A landscape with many peaks, sampled at points; each row gives a point and its height.
A climber steps from a point to the highest of its 6 nearest points, and stops where none of them is higher. Distance is the straight distance between rows; heights are no part of it.
J_453 h=44.2: |   9 |  -4 | -12 |   9 | -17 | -19 |   8 |  -7 |   4 |  -9 |  51 |  19 |  14 |   5 |  24 |  14 |  -7 |  -8 |  -5 |  -9 | -28 |   9 | -16 |   4 |  -1 | -14 |  -4 |
J_51 h=68.1: |  -2 |  -3 |   0 |   1 | -10 | -26 |  22 |  -9 |  11 |  22 |  20 |   9 |  -5 |  10 |   0 |   6 | -29 |  26 |  -6 |  13 |   4 |  -6 |   0 | -17 |   8 |  -6 |   7 |
J_906 h=42.1: |   4 | -10 | -10 |   0 |  -6 |  -1 |   8 | -16 |   5 | -14 |  12 |   1 |  18 |   8 |  25 |   2 |  11 |   1 | -14 |  10 |  -4 |  18 | -17 |   1 | -18 | -22 |  -6 |
J_547 h=21.4: |   8 |  18 |   4 | -19 |   7 |  -3 |   0 |  11 |  -4 |  -5 |  11 |   3 |  -9 |   2 | -10 |   3 | -28 |   3 | -11 | -12 |  22 | -19 |  20 |  -6 |  13 |  21 |   7 |
J_696 h=23.6: |   4 |  16 |   5 | -14 |  22 |  11 | -16 |  23 |  10 |   3 | -11 |   8 |   4 |  10 | -11 |   0 |   0 |   3 |  -7 | -22 |  18 |  -4 |  28 |  10 |  -5 |  24 |  11 |
J_461 h=24.4: |  17 |  24 |  -1 | -17 |  12 |   6 | -16 |  30 |  -7 |   2 |  14 |   5 | -13 |   0 |  -3 |   1 | -22 | -12 |  -3 | -17 |   5 | -17 |  22 |  10 |  16 |  23 |  18 |
J_68 h=54.2: |   2 |  -5 | -14 |   9 | -23 | -21 |  -1 |  -3 |   5 |   6 |  45 |  20 |   6 |   1 |  15 |   7 | -22 |  11 | -12 |  -1 | -22 |   7 | -15 |  -1 |  14 |  -8 |  -4 |
J_281 h=29.4: |  -8 | -17 |   4 |   5 |  -5 |   1 |   3 |  -9 |  -7 |  -9 | -14 |  -9 |   3 |  -6 |   8 | -11 |  25 |  -4 |  -8 |  17 |  -5 |  16 | -12 |  10 | -19 | -13 | -10 |
J_356 h=61.5: |  -3 |  -2 | -15 |   9 | -23 |  -5 |  -4 |  -6 |  12 |  13 |  19 |  20 |  -1 |  17 |  -4 |   2 | -18 |  44 |  -5 |   6 |   8 |   0 |  -4 | -12 |   1 | -11 |   4 |
J_16 h=18.8: | -13 |  -5 |  19 |   2 |  -2 |   1 | -16 |  -5 |  -7 |  -2 | -21 | -10 |  -6 | -16 | -18 |  -5 |  22 | -18 |  18 |   0 |  -1 |  -4 |   8 |  10 | -11 |   8 |  -1 |
J_736 h=61.3: |  -1 |  12 |  -6 |  18 | -14 | -10 |   1 |  15 |  10 |  23 |  35 |  22 | -22 |   3 | -15 |   9 | -28 |  34 |  -9 |  -2 |   3 |  -9 |  16 |  -9 |  13 | -10 |  17 |
J_307 h=55.6: |  11 |   0 | -10 |  14 |  -5 | -15 |  19 |  -7 |   5 |   6 |  13 |   0 |   5 | -11 |  10 |   0 | -13 |  -8 | -13 |   4 | -14 |  -1 | -14 |  -8 |   5 |  -6 |   3 |
J_720 h=50.9: |   4 |   1 | -11 |  17 |  -3 |   0 |  -7 |   3 |   0 |   8 |  -1 |  10 | -10 | -17 |  -4 | -14 |  -6 |   1 |  -8 |   3 | -16 |  -7 |   0 |   0 |   9 |  -5 |   9 |
J_539 h=16.4: | -18 |   1 |  23 | -10 |  -2 |   4 | -23 |   0 |  -2 |   2 | -17 | -12 |   0 |  -6 | -17 |   0 |  24 | -24 |  27 |  -9 |   5 |  -1 |  14 |  10 | -10 |  27 |   1 |
J_410 h=55.8: |   1 |   3 | -18 |  -2 | -18 |   0 |  10 |  -4 |   9 |  14 |   6 |  12 |  -2 |  23 | -13 |   7 | -11 |  53 |  10 |  12 |  21 |  -4 |   4 | -11 |   2 | -19 |   4 |
J_234 h=13.6: | -22 |  -4 |  16 | -15 |   4 |   3 | -19 |  -1 |  -8 | -17 | -29 | -29 |   2 |   8 |   4 |  -6 |  24 | -20 |  27 |  -9 |  11 |   6 |  -2 |   2 |   0 |  33 |  -9 |
J_781 h=58.8: |   6 |   9 |   0 | -15 |  10 |  -7 |  10 |   1 |  -3 |  -6 |  -1 | -11 |   2 |  -2 |   1 |  -1 | -24 | -17 |  -7 | -10 |   5 | -14 |  -8 | -11 |  18 |  21 |   1 |
J_246 h=57.8: |  11 |   5 |  -5 |   2 |   9 |  -7 |  13 |   1 |  -3 |  -2 |  -4 | -11 |   2 | -17 |   4 |  -2 | -17 | -18 |   1 |  -6 | -11 | -13 | -14 |  -8 |  16 |  13 |   3 |
J_888 h=49.7: |   6 |  -1 |   0 |  -2 |   8 |   3 |   1 |  -5 |  -3 |  -8 | -21 | -11 |   6 |  -6 |  -1 |  -6 |  -9 | -10 |  -4 |  -8 |   7 | -13 |  -5 |  -8 |  11 |  14 |   1 |
J_525 h=22.2: |  -2 | -19 |  -1 |   3 |  -3 |  -4 |  -1 |  -5 |   5 | -21 |  18 |   4 |  -3 |   1 |  22 |  -9 |  20 |  -4 | -11 |   6 | -21 |  11 | -19 |  12 | -26 | -15 | -11 |
J_845 h=47.4: |  12 |  -1 |  -1 |   7 |  11 |  -5 |   6 |  -4 |  -5 |  -8 | -14 | -17 |   1 | -22 |  10 |  -5 |  -1 | -23 |   4 |  -5 | -16 |  -5 | -16 |  -4 |   3 |   8 |   0 |
J_361 h=52.2: |   7 |   7 |  -4 |   9 |   6 |   3 |  -8 |   5 |  -2 |   1 | -12 |   5 |  -1 | -14 |  -9 |  -8 | -10 |  -6 |  -7 |  -8 |  -1 | -13 |   9 |  -2 |  12 |   7 |  11 |
J_612 h=18.9: |  13 |  18 |   2 |   9 |   7 |   3 |  -1 |  16 |   7 |   8 |   7 |  17 | -10 |  -5 | -18 |   3 | -21 |  14 | -14 |  -8 |   9 | -15 |  18 |  -3 |  10 |  -1 |  18 |
J_692 h=20.9: |  10 |  -4 |  -6 |  13 |   5 |  -7 |  10 |   8 |  -2 |  -7 |   8 |  -8 | -10 | -20 |  25 |   4 |  13 | -20 |   7 |   2 | -34 |   3 | -17 |   8 | -11 | -12 |  -2 |
J_801 h=60.9: |   5 |   0 |  -8 |   1 |  -3 |  -2 |  12 |  -6 |   5 |   4 | -10 |   4 |   2 |   2 | -12 |  -1 | -19 |  18 | -10 |   3 |  18 |  -6 |   8 | -13 |   8 |  -7 |   3 |
J_928 h=49.6: |  12 |  16 |   4 |  -8 |  16 | -10 |  12 |   8 |  -8 | -10 |   4 | -28 |   6 |  -3 |  20 |  13 |  -9 | -37 |  18 | -21 | -14 | -12 | -23 |  -9 |  14 |  22 |  -6 |
J_161 h=52.0: |  -3 |   1 |   3 |   9 |   1 |  10 |  -7 |   1 |   2 |  10 | -23 |  21 |   3 |   3 | -19 |  -5 |  15 |  14 |  -9 |  -3 |  15 |  -1 |  15 |   5 |  -3 | -11 |   0 |
J_710 h=43.3: |   7 |  -7 |  -7 |  12 |   1 |  -5 |  11 |  -7 |  -1 |  -7 |  -2 |  -6 |   6 | -14 |  13 |  -5 |   5 |  -8 |  -8 |   6 | -12 |   2 | -16 |  -2 |  -8 |  -8 |  -4 |
J_206 h=9.5: | -17 | -13 |  37 |  -5 |   3 |   0 |  -1 |  -2 |  -4 | -16 |  -6 | -31 | -21 | -15 |   1 |  11 |  19 | -26 |  47 |  -5 |  -6 |   7 |  -5 |  -4 | -22 |  16 | -14 |
J_53 h=75.9: | -12 | -23 |   1 |  -9 | -14 |  11 |  -7 | -11 |  -8 |  -9 |   4 |  16 |   1 |  14 |   6 | -13 |  24 |  14 | -12 |  19 |   3 |  20 |  -9 |  11 | -17 | -19 | -21 |
J_363 h=38.4: |   8 |   7 |  -2 |  -6 |   5 |  16 |   9 |  12 |   4 |   9 | -12 |  12 |   4 |  15 | -21 |   7 |  -5 |  31 |   1 |  -3 |  31 |  -5 |  24 |  -7 |   5 | -16 |   5 |
J_913 h=49.5: |  12 |  16 | -10 | -21 |   5 |   1 | -21 |  29 | -14 |  -2 |   2 | -15 | -14 | -11 |  -3 |   4 | -20 | -25 |  22 |   1 | -18 | -12 |   0 |   2 |  34 |  23 |   8 |
J_708 h=57.4: |  -2 |   3 | -18 |  17 | -13 |   4 | -16 |   6 |  13 |  12 |  16 |  30 |  -9 |  12 | -11 |   0 |  -8 |  39 | -10 |  -7 |  10 |  -1 |   5 |  -9 |   0 | -15 |   9 |
J_460 h=13.8: |  -2 |   3 |  -3 |  -6 |  11 |  29 |   8 |   8 |  -4 |  12 | -21 |  13 |  13 |  17 | -20 |   5 |  13 |  26 |   6 |  -1 |  28 |   7 |  27 |  -2 |   8 | -17 |  -5 |
J_717 h=48.5: |   1 | -14 |  -9 |   2 | -13 |   0 |   1 | -19 |   5 |  -9 |  15 |  12 |  15 |   9 |  20 |   0 |   1 |  14 | -10 |  11 |  -3 |  15 | -15 |  -2 | -12 | -16 |  -9 |
J_560 h=33.8: |  -5 | -12 |   8 |   4 |   7 |   9 |  16 | -14 |  -7 | -12 | -16 | -19 |  10 |  -1 |  15 |   1 |  27 |  -8 |  -3 |  16 |   1 |  18 | -12 |   9 | -11 | -18 | -12 |
J_853 h=28.8: |  -7 |  -5 |  14 |  -7 |  19 |   0 |   1 |  -9 |  -8 | -20 | -28 | -35 |  12 |   2 |  10 |   4 |  16 | -23 |  14 |  -6 |   3 |   6 | -14 |   2 |   2 |  15 | -13 |
J_654 h=19.4: |  15 |  18 |   5 |   1 |   6 |  -5 |   8 |  20 |   8 |   4 |  18 |  16 | -10 |   0 | -19 |  15 | -27 |  20 |  -6 | -11 |  26 | -18 |  26 |  -6 |   8 |   1 |  15 |
J_54 h=20.1: |  -6 | -13 |  14 |   9 |   9 |  -2 |   9 |  -1 |   0 | -14 |  -6 | -21 | -13 | -11 |  13 |  -4 |  27 | -15 |   7 |   8 | -17 |   6 | -14 |   8 | -30 |  -8 |  -6 |
J_649 h=47.1: |   5 |   1 | -12 |   6 |  -9 | -11 |  15 | -19 |   7 | -12 |  27 |   1 |  18 |   9 |  23 |   9 |   2 |  -5 | -11 |   3 |  -9 |   8 | -18 |  -2 | -17 | -19 |   1 |
J_452 h=44.3: |  -2 |   0 | -17 |   4 | -11 |  17 |   2 |   1 |   5 |  14 |  -7 |  20 |   4 |  21 | -17 |   6 |   2 |  42 |   3 |   8 |  19 |   3 |  11 |  -8 |   2 | -25 |   4 |
J_964 h=64.6: |  -5 |  -4 | -10 |   4 | -23 | -19 |   9 | -16 |  16 |  17 |  28 |  14 |   4 |  19 |   3 |   8 | -23 |  31 |  -4 |   9 |   4 |   1 |  -8 | -13 |  -1 |  -6 |   2 |
J_329 h=7.0: | -17 | -16 |  24 |  -3 |   4 |   0 |  16 |   3 |   4 | -15 |  -1 | -31 | -19 |  -3 |   0 |   0 |  35 | -11 |  16 |  14 | -16 |   8 | -16 |  11 | -39 | -11 | -14 |
J_793 h=45.3: |  12 |   5 |  -6 |   9 |   1 |  -5 |  -4 |  10 | -10 |   3 |  -3 |  -3 | -13 | -25 |  -3 |  -6 | -15 | -16 |   3 |   1 | -22 | -10 |  -3 |   2 |  22 |   7 |   6 |
J_779 h=72.9: |   4 |   4 |   2 |   1 |  -3 | -22 |  25 |  -2 |   5 |  14 |  17 |   6 |  -9 |  -1 |  -9 |   4 | -35 |  12 | -11 |   6 |   4 | -13 |   6 | -14 |  17 |  -2 |   6 |
J_876 h=21.6: |  14 |  24 |   7 |  -9 |   4 |  -5 |   3 |  23 |  -5 |   2 |  23 |  11 | -16 |  -2 | -10 |   9 | -32 |   4 | -10 | -11 |  17 | -18 |  27 |   5 |  20 |  13 |  15 |
J_408 h=48.6: |  -3 | -11 | -17 |  -5 | -12 |  13 |   8 | -22 |   1 |   9 |   3 |   9 |  13 |  17 |   7 |   1 |  -1 |  32 |   2 |  22 |   8 |  20 |  -7 |  -6 |   2 | -25 | -12 |
J_958 h=7.1: | -17 |  11 |   9 | -22 |  13 |  13 | -21 |  17 |   5 |   8 | -22 |  -6 |   6 |  19 | -12 |  -1 |  19 |  -8 |   6 | -16 |  21 |   5 |  20 |   9 |  -7 |  33 |   4 |
J_238 h=44.0: |   3 | -13 |  -9 |  14 |  -8 |  -6 |  -4 |  -6 |  -1 |  -3 |   7 |  14 |  -6 | -12 |  12 | -13 |   6 |   2 | -14 |   7 | -15 |   5 | -12 |   1 |  -7 |  -9 |  -2 |
J_700 h=66.9: |   6 |   6 |   0 |  15 |   5 |   7 | -18 |   7 |   2 |  13 |  -9 |  17 |  -7 |  -6 | -18 |  -9 |   0 |   2 |  -6 |  -6 |  -4 |  -9 |  15 |   6 |   2 |  -2 |  13 |
J_369 h=56.3: |  -1 |  -1 | -15 |  13 | -13 |   3 |  -6 |  -5 |   9 |  12 |   5 |  21 |  -4 |   7 |  -9 |   0 | -10 |  30 | -13 |   3 |  11 |   0 |   4 | -11 |  -1 | -15 |   7 |
J_187 h=39.1: |  -1 | -11 | -13 |  -6 |  -3 |  10 |  12 | -21 |  -3 |  -4 |   6 |  -4 |  25 |  15 |  22 |   5 |  13 |   9 |  -4 |  20 |   2 |  26 | -10 |   4 |  -9 | -30 |  -9 |
J_298 h=18.7: |  -4 |  -7 |   4 |  11 |   0 |   0 |  -8 |  -6 |  -6 |  -4 | -22 |  -2 |  -4 | -15 |  -7 | -13 |  12 |  -8 |  -3 |   2 |  -5 |  -4 |   1 |   5 |  -5 |  -1 |  -1 |
J_284 h=19.7: |  -1 |   8 |  18 | -10 |  14 |   7 | -28 |  14 |   9 |  19 | -14 |   6 |   6 |   0 | -24 |   2 |  16 | -13 |   9 | -15 |   0 |   1 |  24 |  18 | -15 |  28 |   6 |
J_538 h=21.7: |  19 |  25 |   3 |  -5 |   4 |  -4 |  -5 |  29 |  -5 |   8 |  18 |  12 | -16 |  -7 | -15 |   6 | -32 |  -3 |  -6 |  -5 |   1 | -12 |  23 |  14 |  31 |   9 |  16 |
J_175 h=31.9: |  -7 |  -7 |  10 |  -2 |   6 |   4 |  -7 |  -7 |  -7 |  -9 | -31 |  -9 |   5 |  -9 |  -9 |  -8 |  11 |  -9 |   2 |  -3 |   6 |  -5 |   3 |   1 |   2 |   7 |  -2 |
J_376 h=22.3: |  -8 |  -9 |  -4 |   0 |  -2 |  23 |  10 | -17 | -16 |   5 | -23 |   5 |  10 |   7 |  -4 |  -7 |  13 |  16 |  -2 |  17 |  14 |  20 |  10 |  -1 |   6 | -21 | -14 |
J_13 h=28.4: |  13 |  17 |   5 |  -7 |  19 |   9 | -26 |  27 |   8 |  10 |  -4 |   8 |  -4 |  -4 | -12 |  -6 |  -8 | -12 |   1 | -16 |  -5 |  -9 |  25 |  12 |   4 |  21 |  20 |
J_833 h=45.4: |  18 |   8 |  -4 |  -4 |   9 |  -5 |   5 |  15 | -11 |  -2 |  -4 | -18 |  -7 | -22 |   9 |   5 | -12 | -28 |  18 |  -3 | -28 |  -7 | -14 |  -2 |  23 |   9 |   1 |
J_454 h=23.8: |   3 |  13 |  -1 | -12 |  10 |  10 |  -3 |   7 |   1 |  -6 | -10 |   1 |  -1 |   2 | -11 |  -1 | -15 |   3 |  -9 | -13 |  22 | -14 |  16 |  -8 |  10 |  16 |   8 |
J_42 h=62.6: |   3 |  -2 | -11 |   8 |  -9 | -11 |  16 | -13 |   9 |   8 |  11 |   9 |   4 |   4 |   0 |   2 | -21 |  16 | -16 |   9 |   0 |   0 |  -7 | -15 |   5 |  -8 |   1 |
J_202 h=41.3: |   2 |   0 |   8 | -10 |  15 |  -1 | -10 |   2 |  -5 | -13 | -15 | -27 |   0 |  -8 |  15 |  -3 |   3 | -26 |  22 | -16 |  -8 |  -9 | -12 |  -8 |   3 |  27 |  -6 |
J_502 h=67.6: |   3 |   3 |   1 |  -7 |  11 |   3 | -23 |  14 | -11 |  -4 |  -8 | -10 | -11 | -21 |  -3 |  -2 |  -3 | -29 |  28 |  -3 | -22 | -12 |   2 |  -3 |  15 |  20 |   5 |
J_966 h=5.1: | -17 | -10 |  37 |  -9 |   7 |   0 |   3 |  -6 |  -3 | -23 | -16 | -40 | -10 |  -1 |   8 |  11 |  28 | -24 |  43 |  -5 |   3 |  13 | -10 |   1 | -16 |  18 | -18 |
J_491 h=41.2: |   5 |  -2 | -15 |  -9 | -12 |   0 |  14 | -27 |   6 |  -7 |  25 |   2 |  32 |  23 |  23 |  16 |   2 |   8 |  -5 |  11 |   0 |  19 | -14 |   1 | -11 | -26 |  -3 |
J_40 h=25.0: |  14 |   9 | -14 |  17 |   2 | -12 |  23 |   6 |  -6 |  -3 |  14 |  -7 |   1 | -14 |  23 |  10 |   4 | -24 |   1 |  -1 | -30 |  -1 | -19 |   4 |   0 | -13 |   3 |
J_791 h=36.4: |   2 |  12 |  10 |  -4 |  14 |   7 | -23 |   9 |   3 |   4 | -17 |   7 |  -1 |  -4 | -17 |  -4 |   3 | -12 |   1 | -15 |   3 | -12 |  19 |   7 |   1 |  20 |  11 |
J_425 h=42.7: | -13 | -25 |  11 | -17 |  -8 |  10 |   3 |  -3 |   0 | -22 |  15 |   1 |   1 |  21 |   7 |  -8 |  29 |   0 | -10 |  15 |  -5 |  19 | -15 |  17 | -25 | -17 | -26 |
J_537 h=62.8: |   5 |  13 | -12 |  16 | -15 |  -8 |   2 |  16 |   1 |  19 |  22 |  18 | -14 |  -6 | -11 |  -3 | -27 |  15 | -14 |   4 | -13 |  -4 |   6 |  -3 |  28 |  -8 |  10 |
J_810 h=17.3: | -10 |  -2 |   8 |  -2 |   4 |  12 |  -3 |  -6 |  -7 |  -1 | -33 |  -4 |   5 |   1 | -16 |  -6 |  15 |   0 |  -1 |   2 |  16 |   4 |  13 |   7 |   4 |   0 |  -8 |
J_250 h=36.3: |  -9 | -10 | -13 |   1 | -15 |  17 |  -5 |  -8 |  -6 |  10 |  -6 |  24 |   5 |  17 |  -1 |  -6 |  12 |  34 |   0 |  14 |  14 |  16 |   4 |  -2 |  -3 | -23 |  -9 |
J_334 h=64.1: | -11 |   2 |  -3 |  12 | -16 | -20 |   7 |   4 |  12 |  23 |  34 |  17 | -19 |  14 | -10 |  12 | -32 |  44 |   0 |   6 |   9 | -11 |   7 | -13 |   6 |  -8 |  14 |
J_520 h=28.2: | -15 | -14 |  29 |   1 |  -3 |  -3 |   4 |  -7 |  -6 | -11 | -19 | -26 | -11 | -16 |  -8 |  -1 |  31 | -18 |  20 |  10 |  -4 |   7 |  -4 |  12 | -20 |   0 | -11 |
J_400 h=61.7: |  -3 |   9 |  -8 |  10 | -15 | -13 |   6 |  12 |  16 |  19 |  27 |  15 | -16 |  18 | -17 |  15 | -21 |  51 |   3 |   2 |  18 | -13 |  10 | -13 |  -4 | -15 |  16 |
J_353 h=22.0: |   8 |  21 |   3 | -23 |   5 |  -6 |   1 |  22 | -13 |  -2 |  20 |   0 | -11 |  -2 |  -3 |   2 | -31 | -11 | -10 | -10 |  11 | -20 |  17 |   0 |  20 |  25 |   7 |
J_750 h=31.2: | -12 | -10 |  18 |  -9 |  14 |  12 |   7 | -15 | -15 | -14 | -31 | -28 |  13 |   1 |   3 |  -1 |  24 | -16 |  14 |   4 |  11 |  15 |  -3 |  10 |   7 |   6 | -16 |
J_587 h=49.1: |  -9 | -19 |  -1 |  -8 |  -5 |  14 |   5 | -13 |  -5 | -12 |   4 |   2 |  12 |  12 |  16 |  -5 |  22 |   8 |  -9 |  17 |  -1 |  26 | -11 |   9 | -13 | -24 | -18 |
J_960 h=33.0: |  -2 |  -7 |  -2 |   0 |   1 |  10 |  13 | -18 |  -9 |   0 | -24 |  -6 |  14 |   0 |   2 |  -1 |   5 |   6 |  -5 |  14 |  11 |  13 |  -3 |  -4 |   3 | -17 |  -9 |
J_467 h=49.8: |  -2 | -11 | -13 |  13 | -20 |   0 | -22 | -11 |   6 |  -3 |  15 |  29 |  -4 |   4 |   6 |  -9 |  -2 |  23 | -12 |   1 |   0 |   8 |  -7 |   1 |  -5 |  -9 |  -2 |
J_770 h=35.9: |   0 |   3 |   2 |   0 |   9 |  10 |  -8 |   2 |   0 |   0 | -24 |   5 |   2 |  -3 | -16 |  -7 |   3 |   1 |  -4 |  -7 |  11 |  -7 |  14 |   2 |   5 |   9 |   5 |
J_29 h=2.9: |  -8 |   1 |  22 |  -4 |   4 |   7 | -21 |   2 |   4 |   9 | -21 |  -1 |   2 |  -4 | -26 |   2 |  25 | -18 |  14 |  -9 |   5 |  -4 |  17 |  18 | -11 |  17 |   2 |
J_663 h=17.4: | -10 |  15 |  14 | -17 |  16 |   9 | -34 |  26 |  12 |  18 |  -3 |  -5 |   0 |   9 | -10 |  -3 |  12 | -19 |  12 | -15 |   2 |   0 |  20 |   9 | -16 |  40 |  11 |
J_901 h=36.5: | -11 | -20 |   8 | -10 |   0 |   9 |   7 |  -2 |   2 | -24 |  16 |  -6 |   3 |  16 |  12 |  -5 |  35 |  -4 | -12 |  15 | -15 |  18 | -16 |  16 | -31 | -19 | -20 |
J_843 h=68.0: | -15 | -12 |   1 |   4 | -18 |  11 | -10 |  -9 |  -8 |   5 | -10 |  18 |  -2 |   6 |  -8 | -12 |  29 |  11 | -14 |  16 |   9 |   8 |   2 |  13 | -16 | -20 | -10 |
J_774 h=31.4: | -12 |  -7 |  -8 |   9 | -15 |  18 | -10 |  -1 |  -2 |  15 |  -6 |  34 |   2 |  19 | -14 |  -2 |  24 |  31 |  -4 |   5 |  14 |  12 |  12 |  10 |  -7 | -26 | -12 |
J_814 h=55.3: |  -2 |   2 | -12 |   5 | -10 | -27 |  24 | -18 |  14 |  14 |  34 |   5 |  18 |  16 |  14 |  17 | -15 |   0 |  -7 |  10 | -10 |   5 |  -9 | -11 |  -4 | -13 |   3 |
J_922 h=52.1: |   0 |   9 |  -1 | -13 |  10 |   7 | -26 |  14 |  -7 |  -3 |  -8 | -10 |  -7 |  -8 |   2 |  -8 |  -4 | -23 |  16 | -13 |  -7 | -15 |   9 |  -1 |   9 |  32 |   9 |
J_370 h=58.0: |   4 |  -7 | -16 |   0 | -10 |  -6 |  18 | -23 |   8 |   9 |   6 |   3 |  15 |  16 |   8 |   6 | -10 |  21 |  -9 |  14 |   6 |  10 |  -9 | -13 |   0 | -15 |  -2 |
J_741 h=58.3: |  12 |   9 |  -3 |   3 |  12 | -14 |  29 |  -9 |   2 |   4 |   3 | -14 |  15 |  -4 |   9 |  10 | -12 | -18 |  -7 |  -3 |  -4 |  -8 | -14 | -12 |   6 |   0 |  -1 |
J_611 h=41.7: |  -9 |  -5 |  13 |   1 |   8 |   0 | -22 |   1 |  -6 |  -5 | -14 | -13 | -10 | -17 |  -9 |  -4 |  13 | -29 |  27 |  -4 | -12 |  -7 |   8 |   1 |  -1 |  21 |   1 |
J_488 h=24.7: |   0 |  -9 |  18 |   6 |  13 |  -1 |  -2 |   5 |  -9 |  -8 | -12 | -22 | -13 | -26 |  10 |   4 |  12 | -28 |  35 |  -3 | -21 |  -2 |  -8 |   0 |  -7 |   8 |  -4 |
J_385 h=37.1: |  11 |  -3 |   1 |  15 |  15 |  -3 |  18 |  -4 |  -2 | -11 |  -5 | -22 |   1 | -14 |  19 |   8 |  12 | -26 |   8 |  -6 | -14 |  -1 | -15 |   2 | -13 |  -6 |  -3 |
J_714 h=84.2: |   0 |   3 |   3 |  15 |  -2 |   7 | -16 |   4 |   7 |  16 | -15 |  27 |  -1 |   0 | -23 |  -8 |  15 |  11 | -12 |  -4 |   6 |   1 |  12 |   9 |  -8 | -11 |   4 |
J_530 h=53.2: |  15 |  11 |   0 |  -3 |  12 | -14 |  17 |   7 |  -6 |  -4 |   6 | -17 |   3 | -12 |   9 |   7 | -19 | -30 |   5 | -12 | -14 | -14 | -17 |  -7 |  21 |  14 |  -3 |
J_339 h=46.4: |  -5 | -12 | -18 |   4 | -19 |   8 |  -3 | -15 |   4 |   2 |  -1 |  21 |   6 |  14 |   1 |  -5 |   2 |  33 |  -8 |  13 |  12 |  12 |  -3 |  -6 |  -2 | -21 |  -5 |
J_416 h=48.9: |   7 |  -2 |  -1 |   3 |  13 |  -2 |  19 | -13 |  -5 | -11 | -16 | -21 |  17 |  -5 |  13 |   6 |   5 | -15 |  -4 |   1 |   5 |   4 | -16 |  -6 |   1 |  -5 |  -4 |
J_130 h=59.8: |  -1 |  -3 | -12 |   9 | -20 | -22 |  13 | -16 |  12 |   9 |  38 |  17 |  12 |  12 |  15 |   8 | -20 |  11 |  -8 |   3 | -16 |   6 | -13 |  -7 |   2 |  -6 |   3 |
J_658 h=56.4: |   2 |  -8 | -15 |  11 | -18 |  -6 |  -1 | -13 |  10 |   0 |  17 |  16 |   3 |   2 |  11 |  -4 | -13 |  17 | -16 |   5 |  -7 |   4 | -12 |  -6 |  -2 |  -7 |  -1 |
J_811 h=65.3: |   8 |   8 |  -1 |  -1 |   4 | -16 |  21 |   0 |   1 |   7 |   6 |  -3 |   1 | -10 |  -1 |   2 | -26 |  -9 |  -9 |  -1 |  -5 | -11 |  -4 | -11 |  22 |   7 |   2 |
J_22 h=47.2: |  -4 |   5 |   2 | -15 |  11 |   4 | -19 |   6 |  -5 | -10 | -14 | -20 |  -2 |  -3 |   7 |  -7 |  -5 | -21 |  12 | -16 |   1 | -16 |  -3 |  -6 |   7 |  32 |   4 |
J_673 h=13.7: | -12 | -13 |  32 |  -1 |   9 |   0 |  13 |  -5 |  -1 | -16 | -13 | -38 | -12 |  -9 |   2 |   7 |  32 | -20 |  28 |   7 |  -4 |  10 | -12 |   8 | -21 |  -2 | -13 |
J_440 h=76.4: | -14 | -14 |  16 |  -2 |   0 |   6 |   5 | -10 | -11 | -10 | -25 | -20 |   1 |  -7 |  -4 |  -7 |  30 | -12 |   6 |  10 |   5 |  12 |  -3 |  12 |  -8 |  -6 | -15 |
J_47 h=17.6: |  -8 |  13 |   5 | -19 |  17 |  17 | -16 |  16 |   3 |  -5 | -22 |  -2 |   5 |  16 |  -9 |  -1 |   5 |  -2 |  -5 | -18 |  23 |  -1 |  23 |   4 |  -2 |  24 |   7 |
J_509 h=22.1: |   2 |  22 |  -1 | -22 |   6 |   4 | -15 |  22 |  -8 |  -5 |  10 | -10 | -12 |   5 |   7 |  -7 | -20 | -12 |  -8 | -18 |  17 | -17 |  10 |   0 |   8 |  32 |  13 |
J_121 h=56.2: |  11 |   6 |  -9 |  11 |  -9 | -10 |   7 |   6 |  -4 |   8 |  10 |   7 |  -9 | -16 |  -3 |  -6 | -23 |   2 | -10 |   1 | -17 |  -9 |  -2 |  -6 |  24 |  -2 |   8 |
J_398 h=26.3: |  -2 |  18 |   0 | -20 |  18 |  11 | -24 |  23 |   4 |   2 |  -7 |  -5 |  -5 |  10 |  -1 |  -4 |  -2 | -10 |  -5 | -20 |  15 | -12 |  19 |   3 |  -3 |  31 |  12 |
J_247 h=46.5: |   9 |  -4 |  -9 |  15 |  -4 |  -8 |   4 |  -3 |  -1 |   2 |   4 |   1 |  -1 | -19 |  10 | -11 |  -7 |  -4 | -10 |   3 | -17 |   0 | -10 |  -2 |   3 |  -3 |   0 |
J_937 h=34.1: |  -3 |  -9 | -11 |  10 | -11 |   2 |  -2 | -14 |  -1 |  -1 |  -9 |   8 |   3 |  -4 |   0 | -13 |   4 |   8 | -15 |   9 |  -1 |   7 |  -4 |  -2 |  -6 | -14 |  -3 |
J_518 h=50.4: |   4 | -11 | -15 |   7 | -11 | -11 |   5 | -14 |   6 |  -9 |  27 |  13 |  12 |   2 |  23 |   1 |  -2 |   4 | -13 |   0 | -14 |   9 | -18 |  -2 |  -8 | -11 |  -2 |

Call two points neighbours if one is among the 6 nearest of the other. Go from one point of each pair to the other, from neighbour to neighbour, staying as high as possible. Name the lowest point that can't be avoided.
J_53, J_714 | J_843
J_53, J_440 | J_560
J_714, J_502 | J_22

For each start below, name the point where the climber stops.
J_453 | J_779
J_452 | J_779
J_525 | J_779
